Each row is a point on a landscape with many peaks, with its height.
A climber steps from a point to the highest of its 3 nearest points, and stops where none of them is higher. Distance is the straight distance between rows; heights are no part of it.
zuk: [153 151 128 138 114 104 108 128 129 154 127 113  89 127 132 135 107 145
 121  91 100 138 151 119 112 146 127 123 120 111 122 128 156 125 146 100]  h=52.2
tozab: [124 164 130 147 152 156 105 109 123 117 178 145 182 125 110  79 119 135
 114 115 120 114 152 125 143 122 118 132 115 150 131  96 108 131 108 136]  h=24.1
paza: [107  91 128 114  97 101 157 159 133 116 149 125 142 149 125 170 183 126
 142 122 124 131  62 134  83 156 124 123 172 102 104 133 130 133 148 108]  h=44.2
Vivi: [ 96 102 148 132 151 140 127 140 104 115 156 140 142 127 143 137 128 107
 121 141 146 153 126 104 146 134  98 135 101 126 123 134  98 116 105 139]  h=22.2
bag: [ 80  87 152 144 115 116 177 134 150 108 170 119 114 122 113 188 183 126
 131 145 132 163  55 131 113 141 109 140 150 100 135 157 104 138 126 112]  h=32.0
bozi: [ 89  97 121 142  98 101 168 110 181 119 142 121 114 131 109 142 162 137
 132 167 114 150  55 145  77 127 124 135 158 104 110 140 159 123 147  95]  h=37.6
tifu: [166 146  98 118 119  99 114 114 122 148  58 114  63 128 118 113 104 147
 137 144 127 121 135 142 132 124 156 114 145 109  99 139 157 144 159 129]  h=51.0
Faf: [ 89 139 160 161 121 146 147 130 172 108 201 125 110 117 128 150 132 133
 119 106 116 161 105 118 116 156  83 145  99 110 127 165 122 123 117 102]  h=31.9
Zupo: [154 112 106 112 153 124 116 143  99 136 144 164 143 156 119  97  92 125
 106 134 109  84 127 127 120  93 139 130 146 126  87  93 141 107 166 171]  h=67.1
Disid: [136  80 100 105 120 110 139 134 104 138  75 131  97 137 147 153 128 126
 147 175 136 136 117 128 127  94 137 112 141 120 123 126 122 127 140 137]  h=31.1
sudu: [101  67 121 118 105 102 143 151 104 129 130 117  85 122 167 187 162 117
 168 142 129 157 106 118 136 148 102 132 124 109 139 158  89 125 125 102]  h=26.1
teve: [ 97 155 139 164 117 152 158  99 197 100 190 145 148 116 106 107 132 156
  97 149 119 132  86 134  99 112 104 132 128 120 139 136 127 127 134 121]  h=35.3
pubo: [ 97 118 152 148 154 175 116 136 120 108 187 156 204 141 104 112 135 111
 113 120 128 128 124 116 143 130 114 141 107 139 118 111  99 122  94 158]  h=26.5
dad: [129 185 134 156  99 121 140 107 180 137 122 111  72  95 153 112 113 135
 133  88 100 154 176 131 134 152 125 122 101 118 153 149 161 129 107  70]  h=55.4
Sumab: [172 174 113 105 133 126 117 100 121 127  43  98 106 109  88  91 127 150
 139 150 165 113 152 165 156 118 194 114 156 141 141 140 136 172 119 144]  h=35.8
gev: [126 143 133 117 128 127 142 128 104 119  83 118 117 109 136 142 146 121
 154 138 158 152 160 135 138 129 142 113 132 136 163 119 111 148 110 120]  h=37.3
mone: [129 111 123  94 123 132 149 117 113 132  46 107 137 113 138 147 143 136
 166 172 172 134 128 145 121 102 158 113 159 162 179 117 103 135 109 134]  h=25.1
vavur: [122 119 114 149 106  96 137 114 178 129 143 130 124 140 114 117 137 149
 119 138 104 135  79 138  75 130 121 123 166 114 108 126 171 119 163  86]  h=38.9
zele: [135 132 133 139 145 122  94 147 113 133 170 145 144 153 133 128 106 119
 105  95 114 116 126 112 120 141 107 134 119 127  91 117 135 106 138 140]  h=35.4
gis: [117 148 153 151 129 149 111 139 149 120 195 138 169 145 111 136 130 135
  98  83 111 124 105 124 102 167  93 134 126 123 109 129 125 115 130 133]  h=22.5
gosuf: [100 164 147 137 132 137 157  97 166 108 132 127 136  86 143 101 122 126
 132 152 132 144 147 138 150 123 124 124 108 146 168 125 120 150  97  97]  h=18.6
sor: [121 156 117 158 121 140 100 108 160 121 188 142 135 128 136 115 103 152
 100 107 106 124 117 117 109 129  74 142 105 129 109 134 129 102 137 118]  h=27.2
dogoz: [115 147 161 146 127 135 127 142 135 117 176 115 132 119 129 138 144 124
 133  85 125 158 131 119 121 168 109 127 116 120 143 132 125 125 118 104]  h=25.5
tifa: [104 109 140 145 139 154 103 136 147 122 211 140 160 152 108 156 128 124
  85 116 121 112  89 120 126 154  61 150 102 116  84 157 118 100 112 145]  h=21.1
Kov: [133 122 119 110 117 128 130 137  75 137  62 109  82 116 154 174 141 130
 172 134 153 134 160 132 149 130 132 118 135 123 151 146  97 141 116 124]  h=33.3
Duv: [143 180 132 131 129 106 123 119 130 132  79 105 103 110 106 108 137 136
 134 129 140 131 159 154 138 123 165 103 151 141 151 117 150 155 128 114]  h=40.9
fabu: [107  94 123 125 137 119 143 133 120 119 138 148 143 137 130 133 125 108
 118 161 122 141 116 120 112 115 108 127 133 113 113 121 115 123 147 125]  h=22.1
Rigo: [127 150 150 136 153 149 131 120 100 114 114 123 154 111 118 100 134 113
 138 125 144 135 173 125 161 125 144 134 111 150 160 105 107 146  94 143]  h=27.1
Mak: [122  54 121  95 123 119 142 165  86 134 112 141 123 145 159 180 151 113
 153 156 138 127 107 113 124 110 110 123 145 115 124 133  80 119 137 143]  h=31.7
nedi: [152  66 111  80 144 135 139 150  77 142  93 156 139 148 123 125 109 122
 135 150 136  87 119 117 129  67 162 122 151 138 111 110 113 123 157 184]  h=23.5
lata: [149 142 131 135 143 154  60 144 101 165 182 130 151 164 132 124  96 133
  97  76 119  98 158 112 143 144 112 143  90 149  84 126 153  97 110 139]  h=24.9
Saf: [118 133 127 140 142 125 146 100 143 125  94 134  92  88 174 109  97 109
 127 170 124 147 172 135 170  98 119 144  79 130 142 137 118 132  98 113]  h=35.5
kefu: [159 198 118 149 123 105 136  79 183 139  98 108  97  81 133  79 101 145
 124 133 118 126 172 171 146 120 147 121 110 131 154 136 156 146 117  87]  h=53.6
ren: [117 121 135 144 125 118 113 137 127 128 164 131 110 139 137 148 115 113
 118 115 109 148 123 110 121 144  94 141 107 111 102 136 140 112 136 114]  h=39.5
zeva: [144  51 123  78 141 146 140 164  82 134 109 161 159 148 147 147 128 105
 153 154 143  91 111 111 120  78 146 117 145 133 123 117  92 113 139 184]  h=27.5
nulod: [122  80  84 139  99  84 147 104 181 142  94 114 108 136 130 119 128 139
 145 183  97 137  78 145  89 121 129 137 145 105 101 130 183 115 162  91]  h=33.4
balu: [ 91 105 163 149 143 143 146 139 141 104 204 125 136 129 110 175 154 115
 102 116 123 146  73 120 127 163  86 143 115  99 104 155 101 116 110 140]  h=25.6
Debom: [116 162 120 160 125 128 125  97 157 125 131 123  98 107 151  98 100 128
 122 135 106 135 169 138 157 115 102 133  82 127 136 131 134 121 122  96]  h=40.7
nagem: [104 174 153 143 142 159 143  98 133 109 123 118 121  90 143  99 121 108
 139 122 141 147 195 131 170 138 130 128  84 159 169 123 116 145  75 108]  h=22.0
Mit: [ 75 112 149 153 112 118 161 125 167 113 161 122 115 121 127 152 150 123
 132 141 121 171  93 123 118 145 101 138 128  99 132 158 125 130 131  94]  h=34.3
poz: [117  53 126  91 136 143 165 121 130 119  98 151 122 135 165 130 119 113
 120 197 145 142 115 115 119  84 122 130 108 135 150 127 105 115 130 146]  h=24.8
Gufe: [157 162 109 104 125 111 119 121 117 128  62 116 126 122  87 101 127 149
 140 135 146 101 122 150 126 123 183 100 176 141 125 107 153 156 147 138]  h=38.2
Vab: [152 155 104 130  93 108 130 137 112 143  61  94  50 114 135 172 151 142
 174 108 135 138 144 146 133 160 149 108 136 115 154 150 144 145 116  98]  h=39.3
Nuro: [143 128 125 118 125 100 120 151 104 143 114 129 145 139 120 135 140 125
 130 117 129 111 119 131 107 120 154 115 159 123 101 105 131 131 158 140]  h=30.1
feg: [129 171 141 140 115 118 127 125 168 125 168 137 152 129 109 108 129 146
 110  98 108 128 106 125  90 145 122 121 146 124 129 113 147 134 145 104]  h=19.7
kugu: [140 165 159 140 148 166  92 152  90 142 154  93 158 132 117 125 141 107
 127  55 132 123 184 114 173 185 149 123 100 151 151 121 132 122  96 133]  h=12.5
nuzos: [133 129 112 123  96 106 143 128 133 121  46 100  92 105 130 150 156 140
 176 153 156 142 112 153 126 126 152 109 161 143 171 129 149 134  99  85]  h=41.3
pofum: [120 174 106 156 120 122 121  85 185 114 164 133 144 122 126  84 116 165
 112 140 105 124 113 146 110 112 104 124 116 127 143 128 139 125 145  93]  h=33.8
zosim: [135 112 140 105 146 157 142 135  91 125  67 132 162 126 133 131 143 120
 153 153 169 119 148 124 148  89 166 125 139 156 174 106  74 153 116 172]  h=23.2
nege: [148 124  97 116 118 106 156 103 154 148   4 112  77  84 155 134 126 124
 156 189 145 141 136 166 157 107 157 126 114 134 146 157 145 141  91 120]  h=39.9
Laso: [134 167 130 165  96 137 125 106 196 140 171 115  92 116 151 135 108 159
 123  70  83 154 147 114 107 161  89 149  85 126 140 166 160 102 129  70]  h=23.1
Nup: [148 158 148 128 130 130  95 150  84 136 132 113 146 133 119 141 139 118
 137  81 130 121 151 121 141 155 158 109 140 137 134 112 120 133 131 147]  h=21.7
sotot: [101 148 154 152 143 143 128 118 113 119 153 113 116 114 151 125 122 105
 129 109 143 164 168 119 159 154 104 136  86 135 149 132 120 121  90 106]  h=18.1
gesuk: [116  78 132  95 111 114 150 157 115 118 136 140 175 140 126 167 184 121
 150 142 139 119  77 125 100 134 136 113 182 115 122 120  96 126 141 142]  h=40.8
biv: [ 95 134 138 160 127 151 138 105 163 110 178 133 134 125 135 117 109 135
 111 141 121 143 122 116 131 128  82 138  94 116 124 140 120 125 123 106]  h=30.0
dugu: [116 159 133 145 106  98 135 115 179 121 122 118 104 103 119 108 131 150
 139 127 117 143 126 147  99 129 135 118 139 126 153 128 169 132 131  69]  h=15.0
fizen: [168 179 105 133 121  86 132  98 172 136  46  95  84  92 102  86 117 149
 140 145 132 126 142 176 147 124 172 111 137 132 137 141 183 149 112 105]  h=48.3
Pira: [112 119 171 143 151 148 102 160 116 122 184 121 170 134 122 146 139 111
 118  78 126 136 128 102 145 177 105 132 105 127 116 133 117 115 102 133]  h=19.6
sug: [108 132 142 145 100  97 144 139 164 122 157 118 107 130 119 145 155 135
 129 111 113 162  96 123  93 151 117 128 143 110 126 140 152 129 142  86]  h=32.5
minu: [118 130 107 140 136 160 103 123 150 114 206 177 193 161 115  94 102 134
  86 135 108  76 107 118 117 114  80 141 110 129  80 109 120  96 137 170]  h=23.0
tasuz: [164 159 144 135 127 126 101 150 116 149 159 116 152 144 117 135 120 123
 111  48 104 125 138 102 116 173 136 126 141 132 113 116 145 121 137 127]  h=16.1
Bage: [129 111 104 124 151 121 141 101 138 124 116 146 125 118 148  94  82 131
 115 184 117 120 140 139 139  78 121 134 112 125 128 120 133 126 143 121]  h=28.7
nul: [114 150 106 171 101 121 120  76 194 120 171 136 123 113 144 101 102 168
 115 154  87 118 106 136 105  98  77 143  95 120 120 151 141 111 159  98]  h=32.3
Sarus: [126  76 143 111 151 129 100 174  84 130 180 156 165 158 135 147 131  96
 124 109 121  99 114 118 142 137 106 140 115 119  78 122 119 100 118 171]  h=19.5
noni: [129 111 145 115 107  96 139 176 127 126 153 138 178 143 124 149 172 118
 127  88 120 107  65 131  80 166 143 117 183 107  93 116 129 132 150 138]  h=47.2
diras: [115 133 123 155 114 107 133 123 145 129 122 118  88 120 143 132 123 123
 132 128 107 160 141 118 125 135 110 131 103 110 130 135 148 126 134  86]  h=45.1
fusag: [118  33  98  86 114 131 157 121 145 144  66 129 115 137 172 152 134 128
 147 219 149 146  89 125 106  86 132 127 136 135 153 131 116 113 126 121]  h=25.2
Lotu: [138 138 122 125 149 127 123 115 102 132  88 123 105 116 127 107 110 117
 129 150 133 135 162 133 149 103 146 122 124 136 136 121 120 147 126 135]  h=33.5
vevu: [140 172 118 149 147 129 120  86 145 129 136 127 127 113 131  78  99 148
 117 134 119 119 169 143 150 112 126 128 103 136 139 111 129 133 121 114]  h=37.0
pipav: [146 113 149 125 127 117 104 177  88 137 155 138 182 143 130 154 153 105
 140  60 117  99 103 130 119 169 156 117 153 116  86 111 121 131 145 160]  h=39.4
Gemov: [128  77 129  98 140 140 145 146  98 135 101 154 176 139 135 129 134 113
 135 157 147 115 114 121 119  96 146 119 150 146 130 103 105 127 146 170]  h=32.1
Vuk: [128 111 104 114 113  94 143 128 137 127 111 131 138 140 112 117 137 137
 134 151 120 123  81 137  84 126 147 109 177 123 104 101 155 124 161 110]  h=37.4
kod: [131 122 133 118 105 102 129 166 102 131 116 102  95 127 148 180 168 135
 163  94 130 143 125 127 120 164 135 112 146 114 151 143 117 134 133 101]  h=30.9
lom: [123 117 106 126 140 120 141 107 155 114 140 146 168 133 117  88 116 142
 109 171 114 115 101 141  95 113 116 126 151 120 115 106 146 120 165 120]  h=35.7
zovu: [116 101  99 133 107  86 144 118 150 134  85 119 101 120 132 125 145 134
 150 166 126 155  94 145 117 120 134 118 155 120 130 127 157 125 138  89]  h=35.6
tov: [148 172 145 132 125 143 113 136 129 144 156 102 127 130 125 130 124 126
 110  42 110 140 170 112 127 186 137 125 113 143 152 132 151 111 113 113]  h=22.6
deg: [141  89 128  91 160 139 135 120  95 136  83 149 100 121 142 126 101 107
 133 167 153 123 160 119 172  70 139 135 101 151 144 122 107 135 113 166]  h=20.9
luma: [161 144 119 109 131 139  83 148  70 144 102 109  82 154 118 142 119 125
 130  78 141  98 165 109 157 159 161 124 126 126  99 147 128 145 140 164]  h=10.6
vufe: [158 166 127 100 125 146 112 143  81 136  57 110 120 139  94 126 156 134
 168 106 168  91 163 130 163 127 195 123 165 147 149 126 102 168 133 179]  h=26.4
pevot: [172 187 131 143 126 160  86 125 115 170 160 107 151 145 108 102 104 146
 100  43 115 111 181 116 140 162 143 133 117 156 131 117 157 128 119 137]  h=16.0
Ziki: [ 84  64 125 120 108 122 173 120 144 117 116 125 123 123 145 161 162 117
 140 191 138 166  77 126 110 118 116 138 139 118 139 142 115 135 133 110]  h=34.0
moz: [ 80  85 140 123 119 133 189 102 179 110 106 126 139 104 139 135 133 119
 126 212 151 163  81 128 113 103 124 138 131 124 157 133 118 149 105 112]  h=32.6
Dufe: [152 172 144 132 108 119 130 143 129 129 120 101  75 119 131 149 144 126
 138  58 117 160 169 126 127 178 153 110 122 126 170 131 161 131 120  90]  h=27.8
fibuz: [ 99  74 141 119 153 130 127 152 104 116 169 155 143 148 135 152 124  94
 117 143 126 133 106 107 136 131  81 149 111 112 100 133 106 105 124 157]  h=26.6
lidi: [ 99 109 106 146 121 121 164  76 207 114 149 141 132 111 142 100 111 143
 117 213 102 128  89 139 117  92  98 145 104 100 127 153 138 116 153  98]  h=31.4
bipa: [ 87 105 161 142 129 127 136 141 129 117 173 120 112 118 137 172 152 113
 131 110 131 171 109 115 139 171  93 142 101 109 135 160 105 127 110 113]  h=29.3
kav: [139  78  88  91 129 114 155 123 137 135  89 136 173 144 114  98 131 136
 129 178 134 102  77 144  83 112 159 112 184 126 104  95 161 118 167 136]  h=36.1
lilo: [122 102 102 132 100  85 153  97 188 121  83 101 120 115 116 109 133 152
 153 177 124 139  63 152 108 127 149 126 164 135 145 109 184 115 126  90]  h=34.2
tet: [131 124 105 121 154 144 135 121 142 121 146 166 215 139 114  70 117 126
 102 157 118  87 112 130  96 108 148 121 154 135 110  85 132 127 159 147]  h=33.9
vakol: [111 139 136 158 119 130 117 121 143 136 163 112  97 124 152 135  98 130
 112  98 110 149 155 115 135 154  79 143  76 123 125 153 142 103 111  98]  h=33.6
sigu: [147 154 144 131 147 153  89 134  82 152 134 104  99 144 128 135 113 108
 120  87 130 121 186 114 167 161 142 134  97 137 115 136 133 120 109 145]  h=20.2
Buvu: [134 126 108 128 130 101 128 119 127 130  86 123 111 123 123 112 124 133
 131 158 129 140 130 140 125 113 152 110 144 126 128 114 151 137 143 109]  h=37.7
vip: [128 130 130 117  89  89 138 157 140 122 125 101 110 134 120 168 175 138
 157  95 130 135  87 136  82 153 143 108 179 120 140 119 155 126 138  80]  h=30.8
zaf: [167 183  99 128 145 144  83  94 124 143 139 123 104 136 109  66  77 152
 100 116 122  76 172 137 162  97 144 134 110 149 107 121 134 135 141 156]  h=27.9
Lupi: [107  78 137 121 166 169 106 149  99 110 186 173 173 149 120 117 106 102
 106 145 136 111 129 106 156  97  90 150  97 143  97 120 116  94  96 173]  h=24.2
nevag: [157 164 129 130 138 158  76 138  89 171 154  94 118 159 120 136  86 127
 100  62 125 111 184 107 155 168 136 141  90 144 111 145 157 110 102 140]  h=10.2
ven: [114 146 157 127 128 139 125 152  90 113 133  99 127 119 137 157 161 100
 157  82 148 137 161 125 163 157 141 115 115 136 170 126 102 131 101 125]  h=22.4
runud: [128 140 152 149 148 152  92 158 108 131 182 136 194 145 115 119 131 122
 110  77 125 113 137 114 139 158 123 128 114 129 106 111 117 109 108 148]  h=25.0
verik: [179 162  95 103 142 114 108 101 131 137  59 132  65 129  94  71 105 133
 119 147 154 104 162 143 169 103 184 136 131 125 112 164 140 165 145 176]  h=21.4
tiv: [142 165 137 150 121 132  98 125 139 148 178 114 115 131 143 134 105 138
 102  66 105 145 149 111 114 168  97 135 109 131 133 141 152 113 125 102]  h=28.4
Gevi: [116 135 139 172 100 133 132 117 196 123 213 131 124 140 110 162 129 156
  90  93  89 141  76 131  73 146  68 153 121 102 100 166 142 110 148 113]  h=16.7
kide: [116 150 136 138 123 108 142 116 143 132  88 117  92  92 149 133 135 121
 143 134 134 165 163 141 143 130 125 121 116 127 148 134 136 138 116  89]  h=41.4
Vimap: [114 134  99 151 115 109 151  84 209 110 163 137 148 124 123  92 114 161
 116 180  97 119  80 150  81 111 102 135 136 115 117 144 156 108 168  94]  h=32.7
Solun: [111 163 155 131 106 126 157 135 138 109 126 101  85 102 146 149 151 109
 151  73 137 169 166 123 136 180 132 120 102 127 180 150 145 128  97  75]  h=31.3
Tar: [ 98 108 137 131 158 163 122 126 106 117 162 156 145 130 138 115  99 106
 112 150 136 136 148 112 162 103  91 153  83 153 122 121 111 112  84 147]  h=19.2
nofaf: [118 113 143 134 143 132 114 156 118 116 169 165 196 144 114 120 141 106
 113 122 123 112 113 123 115 134 130 129 148 120 103 109 113 123 138 159]  h=32.2
Gurug: [146 172 128 142 137 119 111 126 129 125 144 133 155 140 107  93 121 141
 108  99 115 118 138 129 109 129 149 112 146 137 121  94 141 133 151 123]  h=18.0
lal: [144 149 143 107 140 153 126 133  80 127  65 112 136 117 122 144 155 122
 166 130 168 119 175 127 167 118 171 124 141 158 175 128  79 157 107 160]  h=27.0
Rezaf: [103  65 138 109 133 113 126 163  99 120 166 143 116 141 149 169 154 103
 131 138 124 132  93 114 137 145  93 137 121 103 102 143  95 114 129 138]  h=31.2
Dolig: [157  88 118  78 158 156 133 135  90 140  64 145 104 141 122 123 111 112
 137 149 154  92 146 122 159  54 165 128 129 155 146 139  93 143 128 199]  h=20.1
dizi: [152  86 124  84 141 151 142 142  92 130  68 135 186 132 119 116 130 132
 142 161 151  96 115 131 119  84 176 109 169 153 137  97 108 137 149 169]  h=28.6
bazur: [173 176 122 119 127 139  86 135  93 171 115 109  81 162 107 116  90 137
  99  61 125  95 178 105 148 156 158 135 123 134  97 142 159 142 143 173]  h=0.7
sido: [169 162 111 111 132 129  89 138  84 152  86 121  93 157  99 103 113 126
 126 104 139  88 150 118 150 125 181 124 150 126  95 131 133 153 162 182]  h=4.1
Naka: [167 192 135 119 115 115 108 136 107 141  98 102 104 130 102 133 134 147
 126  61 128 115 159 125 121 157 181 109 157 128 144 115 160 157 145 128]  h=27.4
res: [144 139 127 122 163 140 122 106 105 129  99 137  87 110 137 101  96 112
 118 146 135 132 191 126 189  92 138 140  86 143 131 124 119 148 105 144]  h=28.3
Paz: [137 133 124 113 156 133 136 121 109 118  97 133 162 122 113  97 117 119
 128 153 138 128 147 127 135  97 157 119 142 145 154  92 116 155 133 140]  h=29.4
Fola: [150 117  97 115 108  83 120 150 103 148 113 131 107 154 132 142 122 139
 130 130 101 114  97 129  85 129 135 113 162 102  83 114 152 123 174 125]  h=34.1
nonu: [147 118 125 115 123 100 111 165  97 152 148 147 157 160 139 141 113 123
 111  84 103  89 116 123  84 145 141 127 150 105  67 103 143 118 171 159]  h=34.8
sikor: [140 160 134 147 122 151 103 142 184 125 215 154 220 148  99 133 125 149
  81  42 106  94  98 123 105 163  97 142 134 130 105 129 132 119 119 162]  h=18.2
Mosat: [138  90 137 100 136 136 109 183  60 133 126 128 150 136 159 182 151 119
 173 103 138 101 121 118 154 145 134 118 143 118 125 134  72 116 127 155]  h=21.2
sonad: [133 167 143 154  99 142 136 115 214 121 211 135 138 129  96 130 130 169
  91  69 110 131  83 118  69 142  90 139 133 131 133 148 145 117 143 109]  h=18.3
paseg: [122 165 133 154 140 147  94 117 130 128 170 126 133 126 136 110 102 135
 112  99 117 131 161 114 134 138 100 130  97 133 123 123 129 120 114 113]  h=28.9
Zun: [127 117 155 123 139 142 111 159  71 130 127 113 155 134 127 154 153 105
 156 100 148 129 154 114 163 148 147 120 128 139 143 119  90 135 116 153]  h=26.9
tika: [102  83 153 111 120 123 142 157 104 113 142 128 154 129 133 173 176 118
 151 136 148 147  88 115 125 145 113 125 154 118 142 133  86 133 122 139]  h=37.1
semu: [131  39 129  81 131 123 125 184  79 128 157 156 161 147 164 183 161 105
 150 130 129  88  82 124 137 140 109 132 138 106 101 127  72 105 127 173]  h=25.4
Pez: [167 147 122 101 163 143 113 112  98 124  72 128 105 135 101  79 112 126
 129 140 153 102 174 135 177  93 176 138 127 151 131 124 111 167 135 187]  h=27.3
mubu: [129 105 117 119 164 163 127 123 119 114 164 182 188 144 117  82 106 118
 111 156 117 101 128 113 131  90 122 144 118 137 108  93 115 119 128 165]  h=30.3
Rege: [120 133 142 118 123 128 174 104 151 114  49 111 124  77 157 131 136 115
 156 179 164 165 141 155 147 108 145 122 115 159 186 131 118 157  83 100]  h=31.0
pak: [103 124 160 139 159 163  96 158  90 127 169 114 156 136 136 133 123 103
 123 100 148 130 161 109 166 151 108 146  87 142 119 137 118 114  77 129]  h=13.5
Bamos: [104  89 128 113 124 129 163 118 139 113  97 130 152 113 137 125 141 124
 133 188 148 152  91 129 109 107 131 118 150 139 150 120 122 139 130 116]  h=31.6
nof: [124  93 107 127  95  85 135 138 143 131 132 114 108 155 125 155 158 137
 139 131 100 139  79 136  69 142 120 126 162 102  92 127 161 124 163  93]  h=41.1
Zorop: [127 160 123 147 121 141 115 114 170 115 200 158 183 139 114 106 118 148
  90 112 101  99  96 127  97 130  82 132 136 125 106 120 123 108 150 135]  h=25.3
Kize: [116 184 140 152 120 131 129 109 170 113 154 121 122 101 125  94 125 148
 121 101 120 147 151 131 124 138 124 121 118 135 163 113 144 134 112  86]  h=16.3
dur: [158 121 121 101 130 139 153 101 123 138  16 130  87  97 157 138 113 116
 146 179 171 135 168 153 164  93 154 128 103 147 155 156 104 152  97 153]  h=33.0
Luvov: [147 158 116 145 134 141  83 124 122 144 182 150 167 153 123 103  86 134
  94  87 105  88 135 114 113 118 113 139 119 143  90 100 135 104 144 151]  h=46.1
Pogil: [141 127 136 112 115 123 118 165  72 135  99 112 141 131 126 170 168 133
 174 109 147 112 129 135 140 145 150 111 171 131 154 122  91 138 126 134]  h=22.3
gamu: [136 145 142 137  96 103 138 149 158 123 138 110  96 121 121 152 158 139
 143  78 129 159 117 129  88 160 140 116 148 124 156 127 167 138 137  67]  h=32.4
kota: [152 172 129 128  99  97 124 137 141 137  92  95  80 117 120 137 146 144
 140  78 119 142 152 137 110 158 162 113 145 117 150 129 177 143 137  86]  h=31.5
feku: [ 93  88 136 138 141 135 167 102 167 111 130 146 132 112 159 116 107 119
 109 197 129 164 116 122 138  91 101 145  93 125 141 135 109 122 120 125]  h=25.8
veve: [132  93 108 101 139 124 146 120 124 119  93 137 163 125 124 110 124 123
 133 182 135 131 102 134 107 100 143 114 156 141 136 100 129 132 145 141]  h=29.5
fofi: [127  88 126 110 130 129 139 168 102 127 124 163 210 141 121 126 155 115
 138 129 136 100 100 133 104 117 160 115 174 120 104  95 117 126 152 173]  h=36.6
loz: [145 168 109 142 160 170  91 102 101 146 153 134 124 141 122  73  89 134
 109 124 122  95 183 130 176  98 127 140  88 162 117 108 114 129  98 147]  h=36.3
gek: [133 116 129 121 112  96 128 164 132 131 165 142 160 150 128 154 145 120
 114  93  96 119  85 123  78 158 108 127 153 102  87 121 142 120 157 128]  h=43.3
Dotol: [134 153 135 135 155 169  76 137  81 160 156 112 115 148 124 101  92 125
 112  99 144 108 189 121 188 126 128 149  74 171 107 128 137 114  72 148]  h=25.7
luzov: [149 152 118 141 115 152  71 129 152 147 202 138 178 159 135 147  98 148
  79  59 106  93 111 108  95 166  68 160 107 135  81 144 145  98 128 134]  h=10.1
fal: [104 120 155 121 142 129 144 135 102 106 118 126 157 117 123 138 155 107
 143 139 154 148 138 121 143 126 134 122 139 136 161 106  93 137 115 136]  h=32.9
laf: [138 141  87 135 127 131 115  91 162 111 181 153 156 138 134  84  92 153
  97 159 103  88 109 130 109  97  84 133 113 121 100 121 134  98 169 127]  h=23.6
zaz: [158 157 106 116 112 106 126 120 115 133  36 111  60 111 122 131 128 138
 148 144 145 132 144 152 143 127 160 107 133 115 125 155 144 149 123 128]  h=45.2
povo: [ 93 115 161 144 129 126 156 143 146  98 177 139 160 125 104 143 162 121
 117 126 132 148  92 122 106 141 106 125 145 112 134 125 115 136 128 125]  h=31.8
Manu: [146 150 102 140 140 109 112  97 144 139 128 139 109 127 129  94  89 145
 119 139  97 113 138 136 122 102 128 122 124 120 111 115 150 119 158 118]  h=32.8
nar: [123  91 111 106 111 117 139 137 100 132  64 121  90 117 159 179 147 133
 166 168 148 140 132 132 126 109 124 116 146 133 155 140  94 134 113 118]  h=34.4
mip: [ 98  78 132 122 156 169 151 120 135  96 168 170 184 141 122 109 123 117
  89 178 128 129 105 114 122 103 100 140 114 118 128 115  96 123 118 162]  h=25.9
Duku: [152 130 132 110 145 151  97 147  58 140 102 108  87 142 124 150 124 109
 146 109 156 109 182 115 186 137 150 135 113 139 125 146 104 130 110 186]  h=4.0
Dipez: [ 82 120 141 156 106 123 176 104 191 109 178 132 123 130  95 137 154 138
 117 147 114 153  63 143  81 131 107 139 151  99 121 155 139 127 144 106]  h=36.5
Mos: [147 139 128  98 132 148 128 150  70 133  66 116 116 121 128 153 147 129
 162 127 161 109 166 135 161 127 163 114 145 136 155 139  85 150 117 161]  h=29.6
falol: [159 178 115 158 104 105 115 100 158 158 102 108  63 107 144 115 100 152
 125 106  91 132 170 136 136 138 129 131 101 115 130 152 180 131 143  98]  h=64.8
valo: [141 141 117 133 155 144  87 127  95 132 159 143 126 149 126  95  86 127
 105 118 116  99 159 115 139 103 111 142 106 143  93 106 136 107 126 150]  h=48.6
Motu: [148 147 119 121 122  97 144  96 150 138  39 108  99  91 125 112 132 135
 152 167 147 137 135 173 144 115 169 113 140 137 151 132 153 143 111 106]  h=44.6
bev: [111 117 130 134 114 112 156 122 123 119  78 119  84 107 170 159 136 114
 157 161 139 176 146 132 145 124 118 126 110 125 154 145 113 128 110 106]  h=38.0
sar: [109  67 107 121 129 108 159 114 151 130  88 138 113 121 153 127 123 116
 134 208 127 156 107 125 123  91 125 138 117 123 142 133 128 123 136 117]  h=28.8
zot: [ 76 107 143 152 117 128 178  98 172 102 152 141 133 110 113 125 140 132
 117 182 127 159  84 131 113 107 113 135 131 112 147 140 126 136 133 108]  h=34.7
Tozel: [124 111 128 106 139 124 126 152  81 131 103 137 139 136 135 134 138 117
 145 134 144 121 133 125 132 117 147 119 155 130 126 111 102 131 141 150]  h=28.1
vepi: [ 75 115 150 161 128 152 162 102 159 106 196 144 120 118 117 155 126 129
  95 158 117 154  87 122 125 126  68 154 108 106 112 160 109 110 122 133]  h=27.7
Nale: [127 151 135 134  89 105 146 149 143 124 103 104  73 106 137 155 167 127
 163  95 134 156 139 134 124 161 144 114 135 123 176 140 159 142 114  70]  h=35.0
lenad: [143 102 115 109 180 160 108 125  88 127 133 157 129 141 115  92  88 112
 112 144 127 103 158 123 165  65 132 139 105 154 122 106 119 122 118 179]  h=33.7
zep: [156 135 114  97 126 137 139 113 110 135  19 115  93 110 121 135 135 135
 156 160 186 118 154 158 154 103 169 126 141 145 163 145  97 157 108 156]  h=28.5
gukan: [ 85  80 128 145 109 116 168 107 164 122 149 134 115 129 121 148 146 128
 128 179 119 156  78 126 103 110 106 147 136 105 122 153 134 125 146 113]  h=36.2
pazun: [150 176 128 133 138 129 108 117 103 142  99 111  89 129 120 118 119 130
 120 103 134 122 178 125 160 140 147 126 121 129 121 122 140 143 138 143]  h=28.0

Two climbers start at each pair of points below. Name the first point that both come to, or write never.
deg and Saf | falol
dogoz and sug | vavur
Manu and vevu | falol
sikor and Pira | Faf
Paz and res | falol
sar and nulod | vavur
pevot and paseg | vakol
bag and vepi | gukan

For each start below, name the point where the climber stops.
Gevi | noni
povo | noni
sigu | falol
feku | noni
sido | falol
pak | noni
Bage | falol
